Points on a hilly landscape, in no order, each with its height.
From any point a ball rolls to the lowest of the 2 points nearest to it. It stops when none of these is lower. Distance is the straight distance between rows; heights are no part of it.
fegar: [ -5 -37  -3  -9  -8 -49 -10  -9  -3  17  50  15   8 -32   2   4  -4  35
  10  -7 -32 -16 -31]  h=527
timen: [  0 -24  13  -8  -9 -44  37  -5 -25  10  17  46 -22 -34  28 -11 -10  14
   9  11   9 -22 -20]  h=458
Sez: [-25  11   0 -19  -9   4 -15  10  -4 -31  16  23  -2  37   5 -15   5 -51
 -18 -33 -11   1   0]  h=612
siteb: [ 43 -47  33 -12 -20  -7  10   9  -1  41   4 -20  10  -7  19  -2  -2 -18
   3  12 -13 -11   3]  h=190
Ropeb: [ 19   6  31 -33  -2 -44  30   8 -11   5 -14  35  14 -23  19   2   8  24
  24  37  16 -17  -3]  h=245
mera: [  2 -31  -7  15   4  -3  13 -20 -11 -30  -3 -12  24  -1 -16   7   5   4
   4  41 -63 -19  11]  h=465
mon: [ 29 -50  13  10  16  -8  -1  -4  12  47   3 -40   3  18  18  13  19   9
 -19  51 -12 -44   4]  h=240
Fov: [  6 -14  41  20  23  10  17 -15  -1 -10 -28 -14 -14  25   0  17  36   1
 -29  39  23  -1 -10]  h=298
mif: [ 27  -7  43 -14   1 -46  10   9 -10   0  -3  14  -3 -30  37   7  25  24
   5   6  10 -13 -21]  h=290
Lol: [  2 -11  -6  41 -22  -8  41 -25  13 -36 -11  -4  -8  -7  -5  16  10 -12
   4  30 -12  58  14]  h=562
Fipi: [ 47  28  17  27   0  -4   7  18   3  37 -17  -7   7   0  10   5  14 -12
 -11 -23  21  -3  -3]  h=300
lamab: [-22 -17 -10 -11  10   0  13  38 -30  -2   2  22  10 -31   6  31  -8 -23
  18   6  29  34 -33]  h=732
rezu: [-23   3 -38  -5 -39  35  24  -1   9 -17  23  37   0 -18  -7 -60  10   6
 -31   7   7 -12  10]  h=575
mezot: [-20  41  40   2  23  21  14 -47 -20  -4 -29 -22 -13  42 -15  23  18  -6
 -12  11  11 -30   3]  h=287
movo: [  3  40 -17  11  36  35  27 -27  -5  -7 -15 -70 -12  -6 -34  -2 -23  22
 -11 -19  23 -15  24]  h=608
Fisa: [  1  -1 -14 -33  14  16 -13 -23  -3 -40   0   3   4 -18 -16   3  35  47
  25  35 -55 -12  -8]  h=277
Nusam: [-16 -62  25 -22 -12 -17   2  -9  -7  27  47 -20 -17 -19  16   1   5   2
  16  30 -13 -17  -6]  h=90
gil: [ 29 -32   7  20 -13   0   0  16  30  39  -7 -33   6   3 -25   6 -18 -21
  13  10  12  16  -5]  h=517
Duken: [ 23  41  18  -6  24  16 -39  26  19  38 -25  14  19   0  12   1 -10  19
   6 -42  31  -4  -1]  h=563
Mot: [ 54 -40  -5   0  -9  -8 -18   5  35  61   8   2  25  -2 -10  13 -10  -5
  -7  -4 -35 -38   1]  h=195
Muda: [-14 -19   8  23  18 -27   6  -5  -6 -12  14   0 -24  22  19  -9  43   6
 -48  40  -2 -29 -23]  h=366
badez: [-24   5 -15  -1   0  27 -10  39  19 -33  11  -4  -9   3  -1   6  -7 -33
  16  15  16  49   0]  h=708
geko: [ 27 -44  29   5  -4 -28   6  15 -16  32  12 -13  -7 -19  39  -7  12  -2
   5  34 -10 -33   7]  h=218
pasuz: [  4 -38  31  -1 -31 -15  -2   3  15  -6   5 -17   8  -5  -7   6  -2 -12
  -2  -5 -24  27 -14]  h=493
nuto: [ 11 -34   3   9 -24 -41  -4  12 -12  12  19   3  23  -1  22  -6 -11 -27
 -18  -3 -48 -19  -9]  h=433
Topaf: [ 18  48  29 -21  14 -24 -27   3 -24   4 -41  24   7 -17   2   0  32  48
  11 -10  -6 -19  13]  h=401
foret: [-23  52  17 -10 -15  18 -33 -11 -14  13  16  30  -7  24  -4 -10   3 -22
 -10 -16  -7 -40   5]  h=649
Nepi: [ 25 -40   5 -32 -25  -3  -3  11   8  45  32  -3  51  -9 -10  34   4  -3
   6  -2 -27 -13  -4]  h=251
Vot: [ 12 -31  25  11 -20   9   4  -1  24  -1   3 -28  33  10 -17  19  -1  -9
  -1  35 -31   3   7]  h=480
puguk: [ -1  46  35  -4   9  12 -35   3  -7  39 -21  33   5  -5  18   5   3  23
 -13  -3 -22 -25  18]  h=483
zus: [-10  15 -27  15 -14  -9  10  16  17 -32   5 -47   3  -5 -14   7  -5 -13
 -25   0  13  45  10]  h=657
Feken: [ 17   2  44  17 -11  15 -14   0  30   2   5 -20  17  20 -10 -12 -22   7
 -20   5 -10 -16   2]  h=635
gotaf: [ -7  28  13  14 -15 -18  15 -40  -2 -20  -2 -41   8  36 -29  15  13 -23
   2 -19   4  11  16]  h=601
vose: [-11  28  15   3  -5  15  19 -46 -14 -39  -3   6 -19  20 -20 -22  16 -13
  -2  18 -14 -17  15]  h=627
Fedoz: [-15 -16  -6 -12 -25  -8   5   0  -7 -16  18  50   9  11   9 -22   3 -35
 -27 -25 -11  10 -16]  h=582
gov: [-23  -6 -33 -38 -46   2   2 -33   0  -5   7  26   1  -5 -12 -35  16   7
 -25 -59  54  -1   6]  h=613
Kuv: [-34  21  11 -17   1  30 -37  11 -16  -2  -5  35  -4  34  -8  -7  -5 -31
 -14 -25 -18  -8 -10]  h=641
bem: [ 14 -19  52 -22  -1   7  -4  18   9  26   5   2   9 -21  12   3  -6 -19
  18  17  26  -1 -20]  h=275
tuv: [  6 -41  16  -5   0 -61  23  -1 -11   4  25  11 -16 -44  31 -18   6  34
  31  23  -5 -34 -21]  h=489
soru: [  2 -42  58 -21 -16   2  -9  16  12  22  27 -11 -21 -22  11  -4   0  -9
   8  30  -1 -24  -8]  h=180
gop: [-10  11  -1  16   1 -11 -10   8 -31  28 -12  43 -26 -30  21  -5  31  21
  -6  21 -13 -41 -16]  h=536
Kifa: [-30  -1 -27 -20  -7   2   2   0 -26 -18   6  48   1  13  -6  -3  22 -10
   2 -45  22  21 -26]  h=717
lalo: [-17   7 -14 -19  29 -24  18  37 -37 -17  19   3   3   9  -1  25 -10  16
  19 -34  52  41 -44]  h=634
rafis: [ 22  41 -12  28  14   6 -12  28 -12  70 -30 -26  -7 -34  -6  23   0  21
 -18  -9  27  -1   3]  h=412
zis: [  6  27  20  14  21  -6 -18  17 -15  22 -21  40  -8 -32  28  -2   7  11
  -2  12 -28 -42  19]  h=504
maro: [-34  48  28  -3   3  42 -42  -1   3  41  -8  -1  -8  17  -9  11 -16   8
   6 -16  -4   9   3]  h=547
dav: [ -1 -17   9  12  30 -38  -4  38 -17  15 -18   7 -14 -31  40 -16  50   9
  -4  35  12 -48  19]  h=307
Nezu: [ -8  25 -39 -26  -3 -34  16 -10 -24   6  24  54 -10  -6   9 -38  -2  36
  -7 -35  13 -41 -28]  h=420
Bur: [ 12 -45   3 -13  -1 -54  -8  -3  -4  32  42 -12   0 -39  26   0  14  39
  45  10 -26 -18 -15]  h=508
zoze: [-33  36 -58 -19  -2  10  -1  25  -1 -45  16 -39 -14  12   5  26  11 -34
  -7  -5  30  17  23]  h=550
Gilol: [ 15  33 -20  10  18  29  14  -9   5 -30 -27 -63 -13 -11 -19 -17 -27  18
   8  -1  15  22  26]  h=599
Gizeg: [ 46 -31  -1 -11 -17  19  -4  -6  28  40  14  -4  43   7 -27  30  -6  -4
  -4  21 -33 -35  19]  h=222
kige: [-31 -41 -33   9 -42  16  23 -10   0  -7  27  34  -2 -48 -14 -55   1   7
 -26 -12  12  -6  -4]  h=560
tatuz: [-25 -68 -38  -3 -36  -4   5  -6  13 -12  30  36   8 -24   3 -10  -5 -12
 -12   5 -33   1   6]  h=506
Bev: [ 32  31   5  36  29  -4  -4  19  -1  47 -44  -1  -8 -23  -6   1  24  18
 -11 -35  31   4  16]  h=360
fono: [ 14 -16  33  38  21  10   2   8  12  25   3 -11   0   0  30  -9  12  10
 -30  39  -7 -56  20]  h=410
dezim: [ 18 -11  -3   4   2   2  13 -32   4 -40 -27 -16   0   0  -7  16  21  33
  32  28 -29  55  -6]  h=579
sefu: [-25  49 -52 -20   2  24 -21  25  -3 -14   2 -50  -3   2 -14  25 -19 -13
 -16  -1  29  -6  23]  h=526
pova: [-27  55 -23  13   6  21  11 -22  -8 -44 -25  19 -11   9 -12  -4   0 -31
  18  15   7  42  27]  h=439
gudi: [-26  39  -6   6  25  53   1  16  26 -27  -6  -9  -6  -7 -20   0 -29  -3
  11  23  25  36  31]  h=672
tapan: [ 29 -11 -23  32  31  20  31 -22  35  21 -13 -33  -6  13 -50 -16 -46  13
  -3 -22  -7   8   5]  h=476
nep: [ 22 -53  21  -9   0  16 -22  30  29  19   0  -2  29  13  12  -5 -28 -38
  -1  -5   1  -4  -6]  h=487
mugaf: [-15 -20  11  -6 -39 -21   2 -22  17 -25  29   7  -7   2  -6   1   6  -5
 -21 -20 -10  22  -6]  h=509
mubal: [  5  24 -45 -19  19  18 -33  33 -24  53 -26 -22 -13 -13   0  10 -42  32
 -16 -16  17  -2 -12]  h=494
tol: [ 22  13  24 -16   4 -24  17   8  -9  32 -47  41  30 -15   9  12  -8  15
  40  27  18 -11   2]  h=192
ture: [-24 -31  -4  -4 -10 -24  32  10 -21 -15   3   6   2 -43  11  15 -12 -18
   4 -13  31  47 -21]  h=696
Turi: [ 32  -5   6   4   2  11   3 -37   5 -34 -32 -47  12  26 -36  10   5  28
  22  16 -33  33   2]  h=584
fizas: [  3 -42  11 -11 -25   2 -23  25  23  -4  16   5  42  15  12   7 -20 -32
  -6   4 -36  -5  -4]  h=453
Rov: [  3  21  21  35 -12  11  22   7  -5  -3 -12  -9   2  -3  -6  20   9 -33
 -17  10  19  26  -2]  h=520
Nup: [ 24  -2  26 -31  14 -21   9  25 -13   4  -2  39  26 -15  40  -6 -24 -15
  15   3   8 -19 -16]  h=382
mufo: [-18 -34  16  26 -24  -4  48 -12   5 -18 -16   2  -2 -12   1  14  12 -33
  -7  37   5  33   2]  h=551
lir: [ 39  -7 -17  17  20  15  11 -10   7 -20 -35 -55  -5  -1 -38  -6 -18  19
  23  20  -8  33  14]  h=591
vefe: [-26  43 -23   4   8  12 -44  34 -23  40 -19 -29  -8  -5   5  32 -23   8
  -5 -14   5  16 -13]  h=552
Nug: [-34  13   0   8 -27  18   7  -4  -2 -12  -3  42 -13   4 -19   7  16 -30
 -11  -7   8  31  -8]  h=682
mifu: [-31  53  -1  18  12  25  12 -31 -16 -17 -21  -9  -3  14 -22  17   7 -17
  13  12  10  14  12]  h=391
pofo: [ 10  20  25  -6   7 -46   2  18 -27 -16 -22  24   3 -29  14   0  40  46
   2   3   2 -25  -5]  h=346
Fiv: [ -8  34 -11  12  10  18  -1  -4  12 -18   4 -34  26  43 -13  -3 -13 -42
 -11 -38  15   8  23]  h=442
kinib: [ -4 -13   0 -29  16 -19  12  23 -20  -7  25  58   9   3  29 -15 -28  -6
  22  23   8 -32 -30]  h=311
bidi: [ 38   2   9  20   2  13   3 -39   9  -4 -27 -44  14  48 -39   2 -11  13
  -3  -6 -16   5  16]  h=590
nekog: [-37  51  -1  -1  24  37   5 -14  13 -29 -10 -23  10  42 -13   0 -28 -30
   8 -23  31  -3  35]  h=396
Dobo: [ 20  31 -20   0  18  14 -13 -33   3 -22 -39 -64 -13  -8  13 -20  -6  -1
  51 -19 -17  28  35]  h=234
deg: [  3 -55  -5 -49 -17 -18 -11  13  18   4  32   2  49 -14  -1  31  -4  11
   6  -5 -37   0 -26]  h=281
topag: [  3 -37  14  13  30 -41  18  12 -11  23  12   5 -18 -26  42 -19  37   0
  26  31   5 -25   7]  h=258
mupi: [-13 -41 -25 -10  -5 -29  13  34   9 -26  13 -20   9 -32   7  12 -14  -6
   0 -19  26  58 -26]  h=677
Lotes: [ -5 -48 -33  12 -45  -3 -14 -18  -1  -1  16   0   7 -50 -27 -48  -2  45
 -38 -24  26  -6  13]  h=609
lig: [-10  27  -1 -30  23 -22  -9  21  -3   1  13  65   9  -4  11 -16 -18  27
  32  32  -6 -29 -11]  h=225
ruvan: [ 19 -14 -38  24  16  16  16   8  52  18   6 -35 -21  -2 -46  -6 -56  -3
 -32 -13   2   5  14]  h=490
tati: [-37  32  23 -10  11  56 -42  30   6   6   8  19  -3  18 -16  19  -5 -13
  13  -8   9  23   5]  h=505
Gukup: [-16 -55   7  12 -19 -29  27 -17 -22  11  30  22 -24 -43  13 -24  13   6
 -13  15  -7 -23 -18]  h=423
Pabu: [  4  39 -32 -20   4  38   1  17   5  10  -2 -43  -9  -6 -35  14 -26   6
 -36 -12  28 -25  19]  h=507
nivo: [-18 -35 -21  46   7 -16  19 -34 -21 -20  21  -6  -1   6  -7   1  18   1
   3  39 -65 -31  -3]  h=457
Zul: [ -6 -33 -21  18 -44 -16   4 -67  46 -24   4  11 -20 -18 -21  12  15  37
 -18 -19  16  43  18]  h=588
kufoz: [-23 -41   2  20  -7 -10  25  -8 -11  -2  21  10 -40 -17  10 -21  42   8
 -39  19   0 -32 -23]  h=398
tapu: [ -4  -9   9   8   4  17 -15   6  27 -44  10  -7   9  32  -9  -9 -23 -25
  -9   6 -26  11  11]  h=400
Linu: [  9  42 -41  -9  23  -9  -3 -26   5 -34  -9 -54 -19 -15  26 -15 -14  -6
  42   4   3  26  22]  h=187
bepi: [-24  42   2 -33 -19 -24  -4 -21 -32  26  -7  40 -11  10  -2   9  20   0
  18 -44  10   0 -24]  h=373
vumu: [  4  57 -32  33  26  16  33 -20  -3  31 -21 -57  -5   2 -27  19 -13  10
 -16 -16  24 -19  17]  h=619
Bekal: [  8  23  29  25 -16 -25   2 -20  -8 -12  18 -12  -4  26  13  -6  21  -2
 -32 -12 -20 -28  11]  h=617
poded: [ -5  36   3 -15  33  40   1 -29   4 -26 -40 -53 -11 -21   5 -21 -14  -7
  43 -19   7   4  34]  h=282
zuzat: [  7  23 -12  -3  39  28 -30  51 -15  34 -19   6  11  11  11  10 -27   7
   3 -38  23   3 -15]  h=620
soke: [ 48 -28  17  21   2   8   9 -12  37  47  -9 -13   9  12   0 -13 -23   9
 -26   6 -17 -45  24]  h=449
mafi: [  6  37  31 -36  15  -9 -32  26   1  12 -10  44  10  -8   6  -7 -13  30
  24  -2  -3 -17 -16]  h=140
fopi: [ 15  28 -33   6  26  -9 -20  30 -12  60 -47  -2   6 -20   8  14 -39  42
  13 -14  12  16  -1]  h=431
Zuk: [-58  -3 -59 -28 -10   4   3  -3 -20 -12   5  20 -20   6 -11  14  28  -8
  19 -56  47  28 -16]  h=668
dazi: [ -9  32 -16 -35   6 -29  -2   8 -31  -7  20  51  -8  27  15 -16  -2   7
   6 -37  -4 -35 -24]  h=498
fafa: [ 24 -25  20  -1  -3 -42  20   9 -28   7  10  20  13 -15  44  -8 -14 -29
  -2   5 -13 -13 -16]  h=418
Tam: [  5 -14  40  30 -20  -1  38   2 -14  -2 -21  15  -2 -10  13  20  18 -40
 -14  19   3   9   5]  h=537
suko: [-31 -48  -4   2 -32  -7  -1 -31  19 -18  32  -3 -11 -14 -22   6  12  24
  -3  30 -49 -18  -6]  h=207
gife: [-32  51  22 -14 -18  21  -1 -36   1 -14   8  17 -11  29 -32  -9   7 -20
  -3  -3  -3  -9  16]  h=636
Mus: [-44  19 -37  -3  17  20 -52  29 -32  16 -12   3 -10  11  -6  22   2  -6
  18 -15   5  28 -14]  h=629
dobon: [-19  -2  26  29  17   6   0   9 -10  18  28  11 -19 -25   4 -19  11 -20
  -7  36 -14 -50  -2]  h=510
sabe: [ -9 -41 -30  -6 -53 -12  -4 -52  22 -24  12  19 -19 -29 -28 -17   6  41
 -30 -16   4  11  13]  h=596
faduz: [-12  34  42  10   4  34  -3  -1  33   1  -3  -5  15  22 -23  -6 -26 -10
 -20  -6   8  -5  10]  h=647
fis: [ 49 -60  23  10 -14   5   4  -6   2  61  -2 -33  -4  17  16   1  15  -3
 -10  31   6 -25  25]  h=217
manev: [-52   3 -46 -11  -5  42 -38  34 -17 -17  -9  17 -30  17 -10  21  14 -14
  35 -22  10  14 -11]  h=690
pekob: [ -8  38 -21   9  -6  32  -1  20 -20  15 -15 -40 -12 -35 -35  30  -7  13
 -38  28  23  14  -1]  h=475
Sisad: [ 55 -20  14  17   8 -14  14  23  16  43  -7 -22  -8 -23 -19  -5  -8 -11
  12  -4  36  14 -16]  h=533
lugep: [-32  -7 -48  -5 -17 -28   7 -18  28 -42  18  -3 -15  15   5  13  10 -17
   3 -34  23  47  24]  h=630
Mapud: [ 16 -17   2 -21  41  24 -23 -20 -13 -34 -17 -21  14   1 -25   0  34  49
  13  10 -55 -25   0]  h=323
suz: [ 64 -50  19 -10 -11  -8 -12   7  23  60  -2  -1  10   6   5 -11 -20 -15
  12  -6  -3 -17  11]  h=154
kel: [  1  32  -2  20   0  12   1  24 -23  44  -7 -19  -2 -30 -16  25   0   2
 -17  10  26  23 -10]  h=448
ked: [ 28 -29  22  29  24  17  11  -9  20  25  -2 -35  16  16  12 -20 -19  20
 -23  29 -32 -61  10]  h=432
fafi: [ -9 -25 -13  14 -29 -22  24 -56  30 -37   0   6 -25  -4  -7  20  20  35
   8  14  -2  48   9]  h=580
rolo: [ -7  50  23 -20 -12 -27 -24  -4 -13   8   5  19  -4  21  16   7  23 -13
   2 -40   8 -10 -11]  h=459
Pel: [-18  12 -14 -25  -2 -13 -22  15 -12 -22  41  29 -17  15  12 -40   8  -5
  -8 -51  -4 -21 -27]  h=558
Sokop: [-12  -8 -36  15 -18 -19   6 -12  17 -35   6 -12   8   4   1  15   5 -11
   0 -11  -3  69  12]  h=648
Buvem: [ 28  18   5  24  -7 -18  -5 -22  11   9  -2 -48  18  47 -21   5  -8 -20
 -10 -33 -10  11  13]  h=595
Pudol: [-31  10 -43 -23  20  -1  -2  33 -45 -29   8   1 -13  16  -6  36   2  17
  41 -37  38  16 -41]  h=572
nemeb: [  0 -18  41 -27  -9  -3 -17  39  18  -2  21  -1   0  -3   3 -13  -9  -9
  -2 -14  14  13 -26]  h=358
dogi: [  8   6  14   9 -11 -20  28 -41 -16 -43 -16 -34  -7  42 -17  -5  14  -4
  -3  -5 -23   0  12]  h=607
vugep: [-14  15 -56 -15 -36  54  13 -18  33 -18   1  58 -10  20   5 -23  23   5
   4   7  27  27  17]  h=598
Fel: [  6  17 -25 -17   9  -1 -19 -36  20 -37  -3 -30   3  24   1  -7 -14   0
  53  -3 -24  42  14]  h=355
bef: [ 30 -36 -28  35  -1  14  20  17  38  30   6 -45 -18 -17 -39  12 -35 -21
 -12  10  15  15  11]  h=502
Dugot: [-16  33  32  16  19  15   1 -22 -18   6 -21   3 -17  26  -3  33  42  10
 -21  22  13  -6  -7]  h=206
Zutog: [  9  60  22 -16  17  -6 -36   3  -6  28 -19   2  13  18   8  15   8 -11
  10 -39  15   5   4]  h=513
Gos: [ 15   5  27  -1 -24 -52 -15 -12 -14  -4  24  -9   0   9  23 -11  19   1
 -15 -37 -30  -6 -10]  h=622
vukob: [-16  11  -8 -13  19 -18   4  16 -40 -10  -3  36  16  18  16  17  -4 -20
   5 -47  14  23 -36]  h=777
Nafat: [  7 -15 -21  12 -22 -13  -2  41  10 -12  14 -38  13 -25 -11  10  -1 -16
 -13   4  14  49 -18]  h=664
mit: [ 10  12  -8 -22  11 -44  30  32 -12  -2  11  -3  23  -4  17  19 -22  15
   9 -15  40  33 -45]  h=586
vupek: [-17  21 -26 -15 -40  54  13  -7  22 -23  10  53  -4   3 -15 -37  24   6
 -10  29   8  -1  16]  h=585
Fato: [ -8   1   5  14  31  27 -17  46 -19  17  -7  15  17  -3  10  22 -17 -25
   3 -17  22  25 -20]  h=685
Kameb: [ 15 -17   4  22  10  43  -1   7  41 -17  -1 -14  33  40 -10 -21 -40 -13
  -9 -18  -7   7  10]  h=434
mer: [ 20 -12  17  10  33  -9 -14  26   1  22 -30   5  -6  -9  34   3  55  20
 -39  28  15 -40  26]  h=349
kula: [  8  31 -71 -13  17 -16  -6 -11   8 -44   7 -43 -24  20  48  -2 -22   5
  36  12   0  25  12]  h=241
dipag: [ 16 -17 -34  16   6   4 -13  41   3 -15   8 -31  14  29 -13   8   7 -33
  -6 -32   7  32   6]  h=499
Bira: [ -2   3   7  27   9 -29   5 -31 -28 -27   4 -26 -23  39  -1 -15  26   0
 -23   6 -30 -30   4]  h=611
bazur: [  3   9  -3  -8 -13   8  -1 -31  16 -52  -3  -5   7  29 -12  -6 -14   4
  18  13 -38  19   8]  h=375
pako: [-13   0  33  -8  10  40 -30  41  25  -2  12   3   2  13  -4   1 -21 -21
   1   1  26  20 -16]  h=438
Losun: [-10 -18 -24  41 -17 -32  24 -35 -20 -17  29  -4 -20  -4 -12 -12  22  -9
 -28   2 -46 -28   6]  h=450
renet: [-12  -7  31   0 -16   9  -2  11  -5  -3  29  24 -17 -22   1 -20  -3 -23
 -16  14 -13 -24 -19]  h=534
Damet: [-13 -31  25  22   0  10  10  -6 -14 -10  20  -5 -21  -7   6 -17   5 -23
  -7  55 -22 -39  17]  h=495
Zeda: [-13  32  18 -37  22  12 -44  23 -10  21 -11  39   4  18   4  15 -15  25
  34 -15  22   6 -32]  h=273
dazu: [-19  51 -17 -14  37  34   1 -19  16 -34 -22 -34   7  11  -3 -27 -29 -19
  39  -5  16  10  32]  h=336
pifed: [-13  20  36  10  16  48  10 -13  22 -31 -19 -17   9   8 -25 -11 -35  -6
  13  12   6  23  20]  h=660
Lovu: [-16  41 -28   4  22  32  -4  10  25 -46  11   8 -24  -5   3  -1 -11 -14
  17  42  22  47  14]  h=686
guf: [ 55   0  36  -4  11  -2   4  23   6  36 -34  16  14 -15  14  -4   6  -8
   4  -8  20  -2  -2]  h=254
zur: [ -5 -31 -25 -15 -51 -14 -15 -37   7 -14  24  11  -7 -19 -25 -41  -3  31
 -31 -44  36   4   3]  h=602
duzol: [ -2 -20  28  14 -33  -9  30  -3  -8 -12  11  37   2 -10  13  -1  11 -36
 -20  -6 -12  12 -10]  h=554
Bona: [ 27  22 -50 -21  19   3 -14 -24  28 -25  10  -2  13  17  18  19  -9  11
  59   3 -26  56  -4]  h=330
nam: [-25  45  -5  18  -8   7   7  12 -23   3   6 -14 -12 -19  -9  27  10 -16
 -12   2  21  31  -4]  h=488
pafu: [-23  16  -7 -30  26   3 -22  25 -28  -3   9  23 -11  38  -6  19  -8  17
  35 -28  33  13 -49]  h=451
nol: [ -1  16 -75 -19  14   1 -17 -30  23 -24  28 -25 -17  28  42  15 -18  18
  52   3  -7  35 -13]  h=291
Pob: [ 17 -51   8  13   2  14  19 -23   7   2 -13 -31  33   7  -9  13  -1  -1
   0  53 -47 -29  23]  h=471
Namo: [ -9 -19  -5  -5  -9  10  -8 -31  10 -29  21  -7  -5   5 -37   0  20  57
   3  43 -53 -10 -13]  h=243
tipiv: [-35  13 -55   2   4   2  -1   7  10 -48  20  -4 -27   7  14  12  27 -24
  13 -30  23  29  10]  h=594
rada: [ -6  19  48  13   9  37 -13  11   4  27  -5  30   3  -9  10  -2 -11  -2
 -26  17 -15 -35   3]  h=503
deked: [ -4   5  11  -8  10 -15 -29  33  -6  -7  45  18  -2  -2  19 -33 -17 -18
  -3 -24 -19 -37 -27]  h=597
bevis: [ -9  33 -11 -21 -19 -36  -2 -14 -31  19   6  42 -32 -25  -1 -31  17  47
  13 -24   4 -32 -22]  h=344
vafum: [ -9 -19  -1  32 -25 -25   7 -10 -11 -21  22   7   6   4   5 -12  -2 -34
 -26   9 -53 -19  10]  h=441
zam: [ 40  11  11   1   7 -29  23  27  -3  20 -11  -2  10 -21   4  13  -6   5
  13  -2  43  26 -31]  h=557
Gagu: [  6   5 -21  13  -8 -14  27 -36  11 -44  -6 -16 -25  -7  10   6   5  15
  26  21 -11  58   6]  h=571
sef: [-11 -55  12  12   5   9   3 -10  -9  14  21 -28  -2  17   3  10   6  -9
   0  63 -31 -35  21]  h=482
mak: [ 52  -6  29 -27  16 -19  19  17  -8  30 -38  17  23 -19  24  -7   2   8
  24  15  28 -21  31]  h=193
Feli: [ 40 -26   5  38  11  17  16 -24  51  41 -11 -16  10  30 -27  -3 -40  -3
 -15 -11 -19 -11   9]  h=461
luzes: [-11  -2  15 -14  16   1  -4  25 -20  24 -20  33  19  -5   7  23 -14 -27
  28   0  18  26 -36]  h=740
kolip: [ 18  -1  36   3  -2  -6 -32  25  22   2  22  -4   5   4  14 -24 -16  -6
 -22  -7 -17 -30  -3]  h=621
Mav: [ 59 -32  17 -26   3 -44  15   9 -11  43 -13 -14   7  -9  32 -18  -9   3
  24  19   3 -29  44]  h=145
rifep: [  7  33 -22   7  10  35  18   9   3 -14  -6 -36 -10 -25 -36   9 -34  20
 -39  15  25   1  26]  h=492
kob: [ 22  10  28  34  26  18  -3   8  11  13 -26  12   4  11  28  -6  27  19
 -50  11  -1 -49  28]  h=383
nel: [-15 -68 -21 -22 -27 -11  -8  11  18 -16  18  24  36  -2  22   2  -9 -20
   5  -3 -39   7   3]  h=481
femuk: [  8  38  18  -9  10  -5 -44   9  -9  26 -60  14  13  -6  12  -8   1  44
  11 -25 -19  -7  29]  h=447
Sotop: [ 10 -30   8   4  19  47  -2  35  31   8  -1  -3  31  17   3  -8 -32 -29
 -11 -25  28   6   3]  h=477
gabuv: [-12 -55 -25 -13 -46   5  14  -5  26 -20   9  49  -7 -31   2 -30  -1 -12
 -27 -15   0  15   0]  h=535
dit: [ -6   6  33  -4  -8  -6  -1   4 -16  25   1  47 -10 -24  16  -6   9 -22
  -2   7  -2  -9 -26]  h=561
Rasan: [-13  -9  47  -2   1  39  -4  22  14  14   4  30  14 -13  13  -5 -18 -32
 -22  26  -4 -10  19]  h=524
Bos: [  4  11 -34  25  20  21 -18  30  -1 -23   4 -38  14  38   4  11  -3 -43
  -8 -50  26   1  25]  h=473
befo: [ 17  31 -18   1  23 -21 -10  28  -9  37 -44  11  20  -6   4  22 -20  18
  27  11  18  35 -22]  h=356
Tazav: [ 20   8   9   2  17  17 -14 -27 -17 -27  -7 -38  18  12 -31  -3   4  33
   9  -4 -67 -29  12]  h=363
banez: [ 22  15  16   7   3 -15  -4  10 -15  47 -61  23  14 -16   7  35  -8  41
  37  10   6  22 -10]  h=276
sogu: [-39  -9 -52 -36 -29  11  -1 -11  -3  -8  -9  36  -4  20  -2 -10  30  -1
   8 -74  60  -3  -2]  h=632
pid: [ -4 -35  11 -18 -20 -45  -4 -10   0  -8  35  18   1 -12   2 -10 -12  11
 -15 -27 -25   1 -29]  h=528
gotob: [-19 -65  13 -27 -33  -2   3 -10  10  20  41   0   1 -24  -7  19   9  15
   2  25 -39  -4   3]  h=155
nav: [-23  13 -37  -2 -17  26  10   4  17 -27   3  62 -15   6  -2  -7   7 -23
  -5   0  18  43   4]  h=638
paluk: [ -8 -24  24  20  22  -3  21 -23 -13 -12 -11  -8  -6  34  10   0  30 -12
 -42  69 -11 -15 -19]  h=338
kog: [-21  12  -5  26   4  -3  23 -45 -28 -39  23   2 -34  33 -13 -34  32   6
 -18  18 -12 -39   4]  h=618
paket: [ -3  42  13 -30 -12 -47   0 -29 -23  13 -21  46 -19  -8   3   4  28  40
  25 -30  12  -8 -17]  h=235
kiro: [-30  44   8  23  27  26  29 -41 -26   7 -42 -44   3  22 -15  21  10  -2
   5  -4  16 -12  19]  h=341

Call two points neighbours if one is among the 2 nearest of the other. Go from one point of each pair to the other, from neighbour to neighbour, staying as low as possible. Name the highest point that can't be avoided.
suz / Mav -> geko
Linu / kel -> nep
mafi / Dugot -> pid
Mav / fizas -> nel
tol / Mav -> mak

For each start below, name the point where the ball stops.
dit -> mafi
Sisad -> suz
gudi -> paket
pid -> mafi
